Points, in no order, along strands that fork, close into loops and pass close to each other.
In the rows, 128 means zero.
Two points are linked if the straight distance between their rows is under 135. Some points are linked to none.
zesi: [105 157 144 156  98  86 118 167 140 154 103 164 137 167 162 100 101 166
 165 115 160  99  97 138  75  85  87 134 132]
Lar: [148  87 130 163 118  89 130 137 139 160 132  88  90 121 154 106 145 194
 128  94 135 113  97 162  78  64 155  93 137]
zemu: [111 105 119  99 118 145  76  85 105 152 103 152 107 154 138 126 114 159
 166  98 109 141 167 129 174 150 164 175 161]
fudel: [115  51 158 135 138 190 107 156 130 108 137 117  92 153 187 108 150 152
 123 120 125 122 185 151 146 151 151  97 166]
vori: [186 179 143 143 131 126 182 117 145 110  98 104 144 162  97 127 123  64
 124 114 135 142  88 112 133 189 170 109  94]
pabog: [147 137  74  93 174 150 125 106  86 146 137 169 170 155 113 143 144 100
 120 113 115 109  66 140 152 145 106 164  73]
Zoze: [128 121  72 144  96 198 159  26 116 151 105 157 161 120 138 160  84 130
  80 180 162 135 131 134 139 150  99 168 154]
nuf: [167 130 182 120 135  76 175 162 167 123 183  69 135  81 126 134 123 179
 108 106 104 107 181  78 160 138 157 111 134]
zete: [147 122 145  94 172  83 117 197 106 102 166 118 118 138 139  92 141 182
 138  90  65 135 141 120 165 130 162 137 156]
Dul: [111 144 138 133  77  87  89 112 170 150  83 116  93 133 139 104 104 222
 148  96 145 120 176  89  96  95 156 123 168]
nizes: [114 114 113 122 107 156 106 166 138  84 115 104  94 139 160  99 121 180
  70  83 117  83 135 138 120 146 131  76 129]
Muto: [140 120 134 144  97 126 155  88 189 165 139 181 130 177 108 152 113  51
 144 173 154 149 154 108 168 146 102 148 127]
seg: [158 132 112 113 173 129 156 188 113 103 129 128 101 138 189 132 158 155
 142  99 129  94 122 171 157 101 131 143 145]
Pinu: [155 162 165 122 159  72 143 186 137 115 129 120 161 160 100  97 110 146
 148  67  67 107 107 106 108 117 119 100 104]
boni: [128 163 150 121 103  62 113 153 182 127 104 145 146 162 105  88  70 142
 127  59 103  93 116  78 115 130 132 103  95]
daraz: [179 146 143 170 133 103 167 176 120  95 164  96 100 129 106 120 156 102
  97 136  96 133 112 157 135 159 131  94 137]
vaze: [ 82 106 112 101 104 175  63  93 149 119 101 111  91  86 127 146 145 177
 106 113 137 107 231  86 128  98 135 108 136]
mulip: [ 88 110 155 162 115 173 111  81 139 110 112  98 126  88  99 134  99 104
 109 161 154 129 149 134  82 156 105  79 130]
firas: [126 153 138 113 148 177 165 145 114 102  97 131 139 130 196 134 104 154
 144 159 161 131 174 129 156 141 135 162 186]
feneg: [155 155 158 133 178 108 176 105 126 158 135 135 170 144 102 156 127  95
 188 133 148 122 101 125 130 135 102 147  98]
Pobuv: [166 151 128 138 113 122 140 135 164 127  85 121 137 160 177 107 115 128
 146  83 175  80 122 121 143 146 178 124 106]
sasos: [ 88  70 109 124 106 128 101 103  97 128 168 121 110 101 141 134 122 188
  93 184 148 156 110 175 112 123 120 152 184]
Suz: [122 108  90 117 102  87  73 131 140 138 139  94 106 107  84  84 125 173
  84  71  87 115  75 120 106 120 154 111  98]
pumub: [150 115 131 138 116 142 194  59 127 167 140 145 161 155  86 174 136  70
 144 168 142 174  83 153 101 141 139 164 136]
Buvot: [158 110 131 142 133 150 148 132 115 143 144 124 188 150 181 113 166  96
 152 161 178 147 107 138 106 130 183 139 120]
ruri: [113 169 130 147  87 172 119 156 139 119 113 124 151 148 159 122 134 141
 104 148 117 142 142 111  98 125 117  98 135]
nuraz: [112 111 134 135 193 149  77 159  78 112 151 144 155 136 144  96 131 113
 105 133  94 100  96 134 146 180 102 108 112]
mafe: [161  88 119 119 116 129  99 147 100 120  96 155 115 203 144 104 160  85
 146  89 112 122 106 184 148 148 185 127 105]
roz: [107 116 131 143  94  44  76 182 147 123 170 126 113 114  92  86 137 145
 110 131  75 155 114 128  87  68 119 100 132]
namo: [116  62 126 117 153 192 105 148  94 108 131 157 112 156 160 133 149 106
 137 112 113 110 147 190 150 130 122 132 135]
Taze: [177 115 136 147 129  78 115 146 163 156 170 145 125 181  91 121 160  91
 120 100  74 104 127 109 185 161 120 104  85]
rofe: [110 119 162 162 177 112 130 175 108  82  92 109  80 129 201  89 123 179
 105 165 153 144  90 142  78 136 142  80 206]
Neku: [147 124 134  90 128 174 158  74 104 153  87 151 154 163  96 177 132  75
 190  93 113 164 135 141 143 121 147 165  93]
sir: [113 142 107 141  86  76 136 142 130 147 162 145 112 129 136 150 122 159
 114 163 133 122  82 169 108  85  79 150 141]
Niv: [119 176  64 122 127 167 111 101 126 117 102 149 133  92 136 136 125  79
  85 150 144 116 132  95 157 128 102 128  96]
vade: [117  83 143  55 112 149 120  89 144 163 116 173 176 208  73 136 106  60
 169 106 118 172  98  90 142 155 137 160  52]
Fim: [137 150 111  98 152 168 151 145  98  98  81 143 134 138 166 149 130 110
 154  98 150 107 107 164 124 112 136 148 127]
zimom: [128 133 130 124 109  83 122 146 139 174 123 174 177 188 143  96 114 135
 171  95 162 108  53 141  89 114 125 158  95]
finom: [124 107 126 153 124  95 146 154 118 119 146 125 112 104 128 146 166  90
 132 154 156 119  68 199  57  69 123 117 126]
Podes: [109  99 121 154 134 163 127 137 120 106 114 143 114  99 172 132 157  75
 142 178 196 128 146 176 103  85 128 123 157]
nos: [ 84 111  86 136 114 165  83  94 112 115 114 131  76 106  95 149 128 148
  86 130 114 116 120 176 107 109  80 114 145]
gev: [145 183 119  86 136  79 157 138 178 133 150 147 110 145  82 150 120 112
 123 100  84 117 136  54 195 126  99 142  97]
Riz: [141 140 108  94 106 155 137 111 125 120 110 115 114 131 163 133 124 175
 131 120 134 153 166 118 162 138 191 166 177]
biva: [138 104 160 148 146 149 154 106 158 139 154 107 154  96 159 136 102 114
 129 151 172  87 184 107 179 182 126 123 121]
sebo: [112 164 146 146 141  64 137  98 117 169 136 131 141 102 100 150 120 128
 175 177 137 183  88 109  92  91 110 157 139]
luk: [125 126 138 114 152  78  86 129 143 168 165 137 150 115 118 113 151 131
 160 121 100 141 153  71 150 109 155 146 106]
Vanez: [152 115 123 129 198  76  99 125 114 126 120 143 121 120 145 100 150 101
 185 118 174  94 131 145 160 132 163 150 118]
vopep: [103 134 171 178 141  68 104  94 155 156 117 123  97  65 137 136  89 131
 148 174 174  98 192  91 157 133  89 134 144]
zef: [ 84  98 135 107 132  95  48 133 139 150 114 157 134 108 103  88 140  83
 182  86 145 114 142  97 109  80 136 131  64]
govab: [126 175 127 171 122 149 104 108 130 153  63 160 146 145 169 116 128  73
 161 150 171 135 137 101 107 118 128 128 113]
zefem: [137  93 158 129  97 107 151 178 156  80 177  75  79  98 121 113 151 159
 105 116 111 136 167 150 125 119 154  88 166]
big: [142 103 134 126 101 107 104 176 134  96 101 137  94 196 130  82 119 133
 122  63  96 106  91 181 113 146 164  99 126]
Muz: [149 167 192 169 143  99 141 178 130 118 105 126 161 168 160  85 120 120
 171 128 126 144 126 120  88 129 147  97 146]
mir: [139  98 148 126 150 131 111 177 101  75  99 155 123 166 166  97 165  65
 162 118 154 129 117 176 114 139 186 115 130]
bag: [120 117 137 118 105 111 159 169 118 118 179 135 143 133  85 151 165  88
 140 162 115 174  78 175  75  96 126 146 133]
peku: [135 100 136 150 105 100  88 138 157 166 174 104 152 124 100  93 133 155
  76  90  72 110 107  80 110 132 127  81  73]
Fafeb: [149 175  99 129  60 132 203 151 182 103 127  80  95  95 122 174 118 168
  77 169 154 132 161 128 149 113 107 133 156]
zipoz: [170 153 115 123 130  98 161 171 155 124 149 146 113 156 168 137 137 136
 138 118 126  84 153 145 206 135 128 151 143]
pim: [156 126 107 135 135  32 110 131 133 138 156 143 122 139 136  91 140 128
 143 130 156 115  76 150 146 130 173 157 130]
vege: [130 125 170 160 145 139 113 173 107  95  81 124 110 166 179  78 139 126
 141 125 135 148 113 143  76 133 173  83 165]
ninug: [112 133  80 101  72 127  81 167 142 122 141 133  91 122 112 122 174 154
 109 103  81 147 155 121 123  63 127 129 126]
kuvo: [194 161 136 148 132 139 159 124 122 148 112 111 145 183  84 136 167  71
 123 100  71 164  92 106 127 159 146  89  66]
Lut: [ 91 161 169 146 129 112 142 118 151 105 101 107 103  66 128 153  76 148
 144 182 170 129 185 106 131 129  97 126 172]
tive: [ 93 125 134  86 101 159 161  96 142 118 158 113 157 102  97 163  73 177
 117 134 137 130 135 130 125 151  98 145 146]
tubi: [108 129 118 125 153 117 137 133 102 116 162 185 175 136 123 145 122  78
 129 179 147 119  82 166 121 139  86 167 127]
mer: [152 111 154 135 126  50 134 154 170 179 203 101 173 118 115 109 132 180
 119  99  91 113 122  70 117  85 129 106  81]
leve: [147 148  92 151 152 193 139 109  52  93  78 156 132 143 139 138 148  50
  82 160 118 142 106 157 134 170 135 139 146]
Deba: [114 143 166 149 118  74 136  91 164 183 146 176 124 158  91 145  94  93
 190 167 146 152 134 108 148 128  71 157 133]
nisen: [101  78 123 180 135 179 143  92 131 107  62 103  76  91 174 159 110 175
  93 223 218 121 186 169 111 113  87  99 200]
gavu: [137  99  98  90 144  89 125 134 150 117 199 140 130  95  90 134 167  73
 138 132 137 117 142 130 190 120 135 149  87]
pek: [161 132 166 127 137 138 170 133 163 138 144  82 142 103 162 141 130 157
 134 135 135 123 205  77 181 156 173 138 144]
zopu: [ 91 138 129  91  70  77 112 144 177 105 135 172 117 145  95 111  93 100
 150 125 143 139 113 127 131 125 138 150 133]
zom: [112 168 178 163 111 143 135 140 153 118 105 109 131 118 133 137 109 123
 133 168 121 149 187  91 123 140 111  99 156]
boz: [ 99  98 135  75 133 157 119 112  93 144 125 158 203 160 124 111  98 130
 177 117 151 152  85 136  97 149 158 188 115]
Sof: [123 142 130 153 143 183 156 103 128  81  75  84 115  82 127 140 106  91
 103 147 180 107 123 152  95 151 129  94 131]
Nogit: [135 130  73 106 113 188 178  70 105 117 148  80 122  57 106 172 121 165
  61 153 138 150 142 128 149 138 119 152 145]
rume: [ 88 105 139 113 125 165 127  65 108 141 102 184 154 149  94 139  57 124
 144 121 138 113 122 158 124 177  76 169 145]
vabe: [118 123  92  71 164 104 103  80 122 166 133 185 156 157  83 134 110  99
 161 105 121 117  96 104 180 148 113 190  76]
lezom: [103 104 140 187 128 187 148 119 117 101  83 122  99 116 161 152 126 116
 109 204 184 132 143 188  74 123  91  95 192]
zavak: [178 106 117 162 133  74 104 134 123 132 156 112 124 141 131  69 161 108
 109 120 131 125  84 134 134 168 196 102 113]
vepo: [172 159 126 122 111  44 110 155 152 130  93 156 107 188 104 101 153  94
 175  74  90 136 127 118 150  95 179 127 102]
Rik: [141 181 119 115 135 164 184 130 126 105 114  58 108  79  97 171 127 164
 107  94  95 128 135 117 118 112 107 108 122]
vukom: [134  92 152 120 107 167 126 162 143 117 140 163 137 181 142 137 138  74
 160 105 114 104 171 172 164 143 113 119 103]
maru: [168 171  95 149  80 126 150 159 154 147 150 104 115 124 107 121 174 115
  66 110  78 149 132  77 130 103 118  90  85]
pulev: [173 113 131 111 109 116 132 166 159 143 158 164 135 202 140 135 155 105
 156  89 100 105 166 135 199 140 143 141  97]
vavod: [168 151 106 141 134  96 133 162 139 139 193 127 122 126  95 128 181  96
  78 121  65 125 132  73 176 134  96 105  75]
vef: [120 133 110 171 109 117 119  92 139 146 111  93  87  97 154 146 104 195
  94 163 154 108 140 137 132 121  96 113 152]
zem: [154 165 145 129 111 124 106 165 138 117 122 120 165 153 143  82 143 102
 101 110  84 152 147  40 131 152 179  88  81]
Soruk: [ 86 134 129  94  82 167 133 123 120 110  98 200 174 185  99 141  93  61
 135 130 133 150  80 146  82 157 113 160 122]
pel: [117  89 169 119 142 120 115 134  91 146 106 145 146 164 124 108 128 128
 195 113 142 153  89 174  69 126 162 162 155]
Fuzor: [145 184 119 161 119 108 146 127 163 155  85 125 125 129 170 131 113 132
 139 132 157  99 138 101 139 110 127 131 130]
Fepup: [ 75  96 116 128 175 187 121 102  80 112  95 158 114 103 190 138 103 198
 113 177 178 124 148 155 117 117  82 149 203]
monur: [140 134 125 105 135 117 130 144 141 159 146 128 188 150 126 111 132 128
 151  88 126 115  69 106  95 102 141 127  54]
Verar: [142 152 101 150 122 138 128 134 107 114 152 119  70 100 110 148 134 140
  57 146  79 121 158 128 195 169  84 126 157]
fali: [113 135 109  98 165  82 119 177 104 126 181 164 157 137 128 127 132 139
 139 142 107 109  88 156 155 118  83 170 126]
Vulok: [ 73 101 123 125 112 151 101 149 142  83 110 127  83  90 142 125 145 121
 140 135 177 121 152 165  80  72 122  96 146]
veb: [150 165 151 160 179  45 137 146 137 128 112  97 125  84 136 104 123 136
 157 113 149  94 109 105  98  88 132  93 111]
Tir: [ 92  71 161 144 152 137 134  98  76 152 129 155 125 139 119 159 100 147
 154 152 140 121  93 203  80 141  84 161 182]
bezab: [102 144  64 127  94 160 106  77 112 147 117 179 132 145 151 133 101 155
  90 164 130 133 138 131 163 134  94 176 164]
vis: [ 84  77 141 139 152 176 130  70  93 133 128 143 142 114 120 151  61 165
 119 155 142 100 131 178 120 164  57 143 165]
zer: [111  94 166 165 164 101 120 146  84 104 134 124 101 128 153 106 116 150
 111 177 137 146  84 171 102 165 130 111 199]
gepof: [108 150 120 152 117 184 111  63 127 193 109 129 148 129 123 157 118 144
 133 140 112 149 138  96 107 114  86 124 115]
lep: [126 115 127 133 170 159  83 103 107 124  79 111  93 115 164 109 137 137
 137  87 124 104 156 115 142 136 168 103 130]
gopa: [110  93 123 106 137 131 154 118 100  93 182 130 149  86 115 141 119  99
 112 173 156 137 104 171 128 151 130 151 143]
babaz: [119 129 187 126 151 118 162 185 109 103 172  97 158 118 101 135 133 130
 148 133  89 155  90 156  63 112 113 105 133]
zil: [134 152 128 156 137 143  85  78 114 165  51 111  96 140 123 115 117 154
 147  82 102 122 122 115 108 130 143 107 126]
dar: [107 122 135 104 110 152 142 137 144 150 209 116 155 105  90 163 133 139
 105 135  79 139 144 101 145 117  73 119  96]
tesis: [121 151 128 140 190 162 126 166  72 121  81 157 137 143 182 130 163 103
 159 124 146 105  96 158  85  81 105 129 129]
zuze: [152 113 101 148 129  92 142 104 153 129 191 106 116  64  96 147 166  60
 110 173 155 128 134 123 166 115 126 118  90]
seli: [143 133 140 111 176  23 117 192 102 108 189 127 151 137 114  88 132 163
 132 131  86 127  87 128 153 144 132 147 141]
pifak: [155 137  78 118 106 111 140  90 142 140 137  84  75  77  97 145 143 149
  89  87 117 115 125 120 159 123 150 133 112]
Tegip: [173 202 121 162 126  30 173 152 179 134 119 109 107 108 130 129 117 132
 120 131 129 102 125  96 142  87 126 113 118]
Vem: [103 100 117  66  90 168 140 105 160 113 157 119 136  97  72 161 129  97
 139  95 125 148 153 124 134 112 142 138  97]
takom: [112 141 100 128 115 145  92  92 106 150  60 163 121 145 104 138 132  76
 157  95 137 120  82 156  79  93 124 135  84]
gibu: [117 180 100  73  73 114 134 164 165 111 136 132 124 131  93 139 133 146
 131  97  88 159 132  94 119  71 126 141 115]
Rovi: [132 111 103 151 103 158 128 142 120 105 105 130  75 164 173 114 117 167
  80 126 138  98 104 189 120 158 124 112 175]
Sov: [102  99 159 107 215 128 104 152  75 123 156 123 159 100 166 104 133 159
 168 151 137 138 122 128 126 123 136 147 150]
zitov: [106 135 134 128 209 152 135 135  84 104  78 143 109 114 211 115 108 168
 137 153 173 111 133 138 147 135 117 149 192]
zif: [103  89 139 119 112 169  90  97 130 164 109 143 102 157 141 140 102 185
 154  80 123  90 187 149 158 140 100 140 148]
daf: [164 145  99 111 105 124 167 123 128 138 162 104 130 125 109 133 142 152
 101 110 110 151  81 129 126 138 156 142 123]
Ruleb: [120 139  90  87 125 135 148 146 109 115 211 138 146  99  87 145 137 115
  80 155  93 156  99 116 158 140  77 153 107]
tur: [130 149 110 128 128 213 163  84 110 106  85  72  96  96 102 174 117 177
  87 121 114 132 158 137 122 146 109 112 153]
zulo: [141 129 122  87 104 136 127 179 127 105 151 119  92 149 124 123 137 187
 112  75  51 133 165 128 169 142 144 137 157]
Rolog: [ 97  78  93 133 142 215 139 110 120  93 109 116 110  80 188 144 137 163
  91 184 199 120 184 157 128  95 108 119 177]
sebal: [133 140 108 115  84 187 122 125 128 145 100 169 164 209 166 135 109 118
 121 104 120 114 121 130 149 156 116 142  97]
lesep: [152 106 111 125 142 200 186 108  91 101 174  89 151  62 132 151 135 117
  64 183 137 155 156 133 167 163 124 140 149]
voguf: [ 73 118 117 103 144 157  69 128 111 120 122 152 170 103 135 102 133  86
 150 132 152 134 119 108 100 105 134 137  94]
mudas: [ 87 129 119  88 106 139 132 145  88  73  76 185 126 165 111 138 106  82
 133 120 149 122  70 189  65 149 140 167 165]
tikim: [149 170 116 158 138 164 174 124 145 126 129  97 119  88 131 173 114 123
  81 160 117  99 170 109 183 162  79 121 131]
vidut: [160 164 100 140 135 198 174 106  92  85  68 100 125 103 128 137 127  70
  81 163 153 154 121 132 123 175 164 131 151]
bivi: [101 133 160 110  96 130 105 114 165 151 148 114 142 123 114 138 103 191
 112 102  89 125 173  58 137 153 122 121 129]
vage: [111 121 109 145 124 218 102  93 109 122  62 137 158 126 186 111 126  90
 120 145 180 128 150 122 102 131 147 115 111]
Vumeb: [127 107 143 160  99  54 104 117 172 171 162 142  95 132  94 124 116 133
 140 119 116 104 127 137 138 108 100 119 117]
Tuk: [118 137 102  84 116 142 128  72 159 135 113 117 102  96  68 165 105 121
 137  75 115 105 138 116 154 123 126 142  92]
funof: [115 103 176 195 123  66 100  82 154 206 144 152 114 127 125 125  99 130
 162 164 155 110 156 121 140 139  78 129 128]
fusos: [159  82  95 119 141 167 126  68 125 140 136 133 133 111 136 137 151  89
 121 133 140 124 182 128 209 162 177 157 120]
Zev: [169 160 144 107 143 112 142 166 110 112 138  93 182 147 113  86 152 122
 128  98  93 175 100  79 104 136 201 108  96]
rofo: [147 117  89  90 137 100 160 113 137 137 168 153 153 118 107 158 163  81
 166 141 163 136 105 154 146  90 144 180 105]
dopa: [125  99 139 136  79 132 119 136 170  98 157  65 100  82 114 108 143 140
  75 118 139 129 163 105 105 134 169  74 119]
Pugir: [107  96 163 141 118 162 118 147 152 123 109 117  99 143 186 123 113 188
 135 117 150  86 195 137 131 127 109 101 169]
Kase: [ 88 112 155 128 116 168 109  78 129 146 140  91 154  94 132 136  87 206
  97 147 137 126 164  87 118 166 113 108 147]
Togok: [155 100 133 151 127  90 110 142 133 164 140 105 121 137 112  98 176 137
 155  89  95 143  94 151  75  70 167  99 103]
lufi: [115 128 135 148 121 184 169  43 142 181 115 134 174 122 115 170  75 127
 137 156 166 133 139 110 117 136  70 148 126]
lek: [137 128 131 120 141 141 146 164 138 108 147  86 115 105 136 133 128 169
 105  75 101  78 131 134 124 110 106  88 113]
bip: [132 149  81 129 113 145 149  84 150 134 140 180 137 135 106 152 119  45
  99 169 139 135 120 102 171 143  91 149 103]
lubin: [121 117 127 134 109 132 111 130 146 120 140 152 177 134 138  94 143  51
 145 153 184 149  97 120  98 134 167 123  88]
Zin: [121 187 138 120 152 108 141 156 116  91 166 139 134 117  75 138 121  90
 102 159  77 153 121 103 166 173  80 127 129]
guv: [139 102 104 168 132  87 126 125 111 142 176  95 100  70 130 135 179 107
 101 170 145 134  98 162 111  87 124 108 112]
boza: [ 82 119 105  51 135 134  82 129 109 105 136 105 135  84  84 112 117 161
 132  96  96 156 120  96 114 116 162 158 118]
Lazip: [158 139 119 169 131 174 124  84 106 193 112  92 136 144 135 143 153 145
 129 114  88 148 111 116 112 122 134 108 109]
gagu: [197 167 130 165 111 133 148 169 140 147 124 101 139 160 160 109 174 110
 106 119  93 143 155  80 140 123 170  96 103]
negi: [143 106 107  59 101 165 131 122 131 133 122 163 180 205 114 135 109  90
 123  80 113 132  90 118 166 174 149 150  52]
Pifi: [113 179 102  68  89 124 129 193 121  98 139 142 161 154 106 107 126 148
 104 106  73 175  79  96 100 116 135 142 113]
Faki: [132 135 153 156  69  71 110 140 185 120 119  90  79 125 117 108 112 210
  87 109 108 116 188  91 117 132 157  86 173]
zopad: [130  98 105 138 124 162 113  61 141 149 116 135 133 110 151 123 102 117
 108 135 170  94 156 117 171 169 133 138 122]
Gem: [100  97 145 126 135 109 104 126 114 155 166 123 142 120 164 116 111 198
 143 153 134 129 120 139 125 122 118 147 160]
nulip: [189 149 115 146 121 152 223 186 106  85 156  71  94 101 126 139 174 112
  70 136 137 134 102 166 131 147 132 112 139]
tibu: [ 84 123 123 157  96  92  63 130 151 145 153 134 100  94  98 119 124 138
 104 145  95 125 135 111 112  99  86  98 120]
ruka: [111 150 126  86 145 138 122 158  90 107 105 132 134 147 125 126 107 162
 141  87 101 112  78 154  98 123 122 143 129]
Rigo: [166 170 129 133 168 110 156 118 109 181 140 168 159 194 113 159 152 113
 174 147  83 157  96 124 145 128  97 163 122]
zevof: [129  92 129  92 173  77  85 102 106 161 106 194 152 185  75 115 130  77
 207  97 142 117 103 147 151 154 123 185  81]
sisu: [163 158 128 122 166  75 137 156 106 143 144 125 204 161 123  95 158 122
 159 129 117 155  61  99  91 125 166 138  90]
faf: [164 124 158 155 139  52 161 197 152  81 161  92  89 110 134 104 141 130
 121 119 117 109 130 153 128 107 145  83 147]
zag: [129 142 136 131 138 176 194 112 112 110 151 115 136 101 115 184 103 128
  99 184 110 142 164 150 168 155  67 150 171]
mepo: [139 126  94 149 112  87 147 151 105 108 169  80  77  57 152 137 167 163
  72 181 143 158 116 141 128  79 129 119 150]
fak: [144 146 148 113 185 152 145  90 113 146  99 150 174 149  81 161 144  40
 203 120 135 146 134 111 134 129 111 141  70]
gadif: [128 136 177 149 185 106 118 138 109 139 163 116 163 106 141 114 140 120
 167 164 125 147 153  96 135 135 134 120 132]
dif: [110 128  98 112  82 109 106 134 170 137 160 136  94  89 130 149 164 130
 129 139 128 132 195 100 160  63 134 146 132]
Vop: [ 82 146 149 108 142 113 128 159 112 114  88 146 122 139 152 115  84 180
 171  91 160  88  95 157  83 107  89 148 152]
nivak: [142 116 104 117  80 130 157  76 147 163 136 137 137 153  94 150 113 115
 126 122 147 146  66 158 101 139 152 160 122]
serof: [126 136 143 143 165  61 131 122 112 158 186 140 170  98 132 146 146 114
 168 207 152 163 116 112 138  96  96 154 121]
Doda: [149 155 148 107 126 146 153 128 126 157 120 144 147 175 125 162 140 130
 185 112  84 162 158 119 149 114 130 152 131]
paz: [123 170 121 114 119 114 164 159 119  84 113 111  94  94 118 151 137 140
 146 145 131 158 124 157  98  82 142 140 180]
Vodam: [129 160  81 129 134 160 128  96  89 115  98 200 140 157 105 153 143  30
 101 163 109 147  99 142 144 148 100 155 117]
vazig: [ 76  97 115 136 115 156  79 115 144  92 110  82  64  81 114 131 156 180
 101 136 145 131 179 126  87  82 125  67 151]
susek: [ 79 141 137  73 143 147 120 138 114 108 138 109 158  98 107 137  81 202
 137 100 112 120 110 118 107 125 104 147 131]
kiz: [146 149 165 173  91  64 156 134 178 179 157  90 147 127 119 127 119 181
 114 130  92 151 136  74  89  90 115  86 120]
noret: [160 152 122 146  50  69 142 132 203 133 132 109  81 139  98 116 118 155
  83  87  98 111 141  99 142 138 149 100 125]
vomo: [100 145 146 115 156 147 105 156 110  81 143 118 137  97 103 117 126  98
 113 119  85 127 132 105 134 155 111 101 108]
tibi: [121  97 119 131 126 136 165  76 109  99 138  94 144  66 142 135  89 132
  95 187 205 143 113 148 113 160 153 140 156]
Kime: [166 130 131 116 138 129 126 149 132 156 140 153 159 208  94 137 159  76
 131  91  62 126  97 113 153 141 100 106  40]
Tisir: [128 196 169 180  93  95 160 128 171 138 103  91 135 116 109 130  96 152
 122 162 123 158 137  78  83 108 114  88 145]
bav: [126  88  76 114 155 199 119  60  99 127  79 131 115 107 177 128 101 158
 110 104 183  86 147 149 156 143 143 154 148]
Tobo: [124 166  89 126 116 209 110 136 107 104  92 121 152 120 170 115 151  88
  85 126 131 140 138  93 118 135 142 101  86]
Rubif: [ 85  66 133 113 119 205  90 130 104 108  54 154 107 170 193 105 133 151
 151  97 176 130 145 164  83 121 150 116 150]
geka: [147 114 194 140 169  57 145 161 161 106 159  97 100  94 107 130 121 128
 153 102 109  83 179 121 164 140 134 100 140]
ruzus: [121 129 137 101  89 155 149 128 180 141 169 123 124 107 101 180 152 111
 138 126  98 145 208  87 158  98 114 130 115]
mirib: [122 128  96 128  98  94  89 136 144 130  90 107  68 131 149 100 133 224
 114  93 131 117 121 139  86  70 159 105 165]
res: [134 180  96 117 112 100 147 155 101  98 155  96  78  69 103 140 152 149
  85 151  96 169 122 121 128 100 115 139 161]
sarol: [135 137 154 113 123 131 105 143 144 119  91 132 142 164 141  98  95 133
 132  61 109  84 137 100 140 168 153 105  90]
Vike: [112 115 126 130  70 168 144  76 153 152 108 205 169 192 123 130 102  46
 141 163 176 165 121 129 113 148 124 160 122]
kar: [107 184 119 105 120  88 138 136 116 124 106 140 138 110 122 134 130 135
 173 144 147 166  88 126  70  69 147 165 154]
bami: [125  85 163 149 146 169 156 105 100 149 103 130 131 137 136 153 132 114
 180 125 161 126 118 191  80 117 123 141 152]
kisib: [ 99  98 152 147 128  95  54 157 127 151 126 119 127 125 101  83 143 153
 161 106  86 153 128 115  63  70 144  98 127]
Lupun: [119 115 133 140  96 132 143 111 156  99 147  64 124  51 135 128 115 139
  89 174 197 136 143 115 117 140 158 105 131]
Lonob: [145 117 127 153 114 166 141 129 124 138 107 162 134 187 185 126 106 123
 125 123 157  83 119 182 148 170 119 138 145]
fazi: [148  72 153  90 143 102  77 136 111 141 110 159 147 194 103 103 143  87
 192  70 116 125 132 149 165 162 178 144  79]
Lotom: [134 139 158  93 107 113 114 147 155 135 141 125 120 146  94 136 137 156
 133  71  34 137 187  75 162 131 140 130 125]
lipa: [112 112 138 114 127  96  99  95 170 177 138 154 138 122 103 119 125  92
 186 108 153 119 156  76 146 114 130 151  75]
Darav: [151 135 116 134 205 116 118 136  96  92 130 128 128  92 167 108 159  85
 134 163 166 104 148 124 187 152 155 138 135]
zatag: [145 100 127 172 109 151 108 143 113 139 155  73 100 117 154  81 163 187
  49 133  94 155 121 108 103 147 151  65 144]
pib: [ 78 104 160 142 142 111 118 132  92 101 104 141  94 145 121 135  85 166
 116 140 134 105  70 200  73 160  88 125 191]
Fisi: [166 153 134 138 165 144 139 107 138 146 126 142 140 145  97 160 168  45
 156 148 106 148 169  94 178 143 121 125  90]
Pem: [139 138 128 128 218 126 123 150  81  78  88 126  99 118 181  98 135 120
 130 143 157 124 109 141 149 160 171 129 177]
foz: [110 108 145 151 200 151  72  98  76 141 113 169 160 139 128 103 114  90
 152 137 129 101 127 138 142 167  99 130 113]
garez: [116  86 106 122 188 160 111  92 104 116  90  91  60  83 174 127 131 189
 116 110 165 114 141 138 142 119 155 119 165]

A fork is a point with three links, a tip a point with one. Leave the first point through the second and follow the links. Name the first fork or tip that comes.
tibi / gopa: susek
Kase / bivi: faf
Rovi / nizes: Verar
Taze / vavod: ruka
Vumeb / tibu: noret

A tip is a point with one link. Name the tips that can be reached along the links from each point below, in the order of the rows.
Lonob: vade, Verar
Neku: Fisi
zuze: sasos, Buvot, babaz, rofo
vomo: pumub, Pifi, foz
mafe: pabog, big, Muz, boz, rume
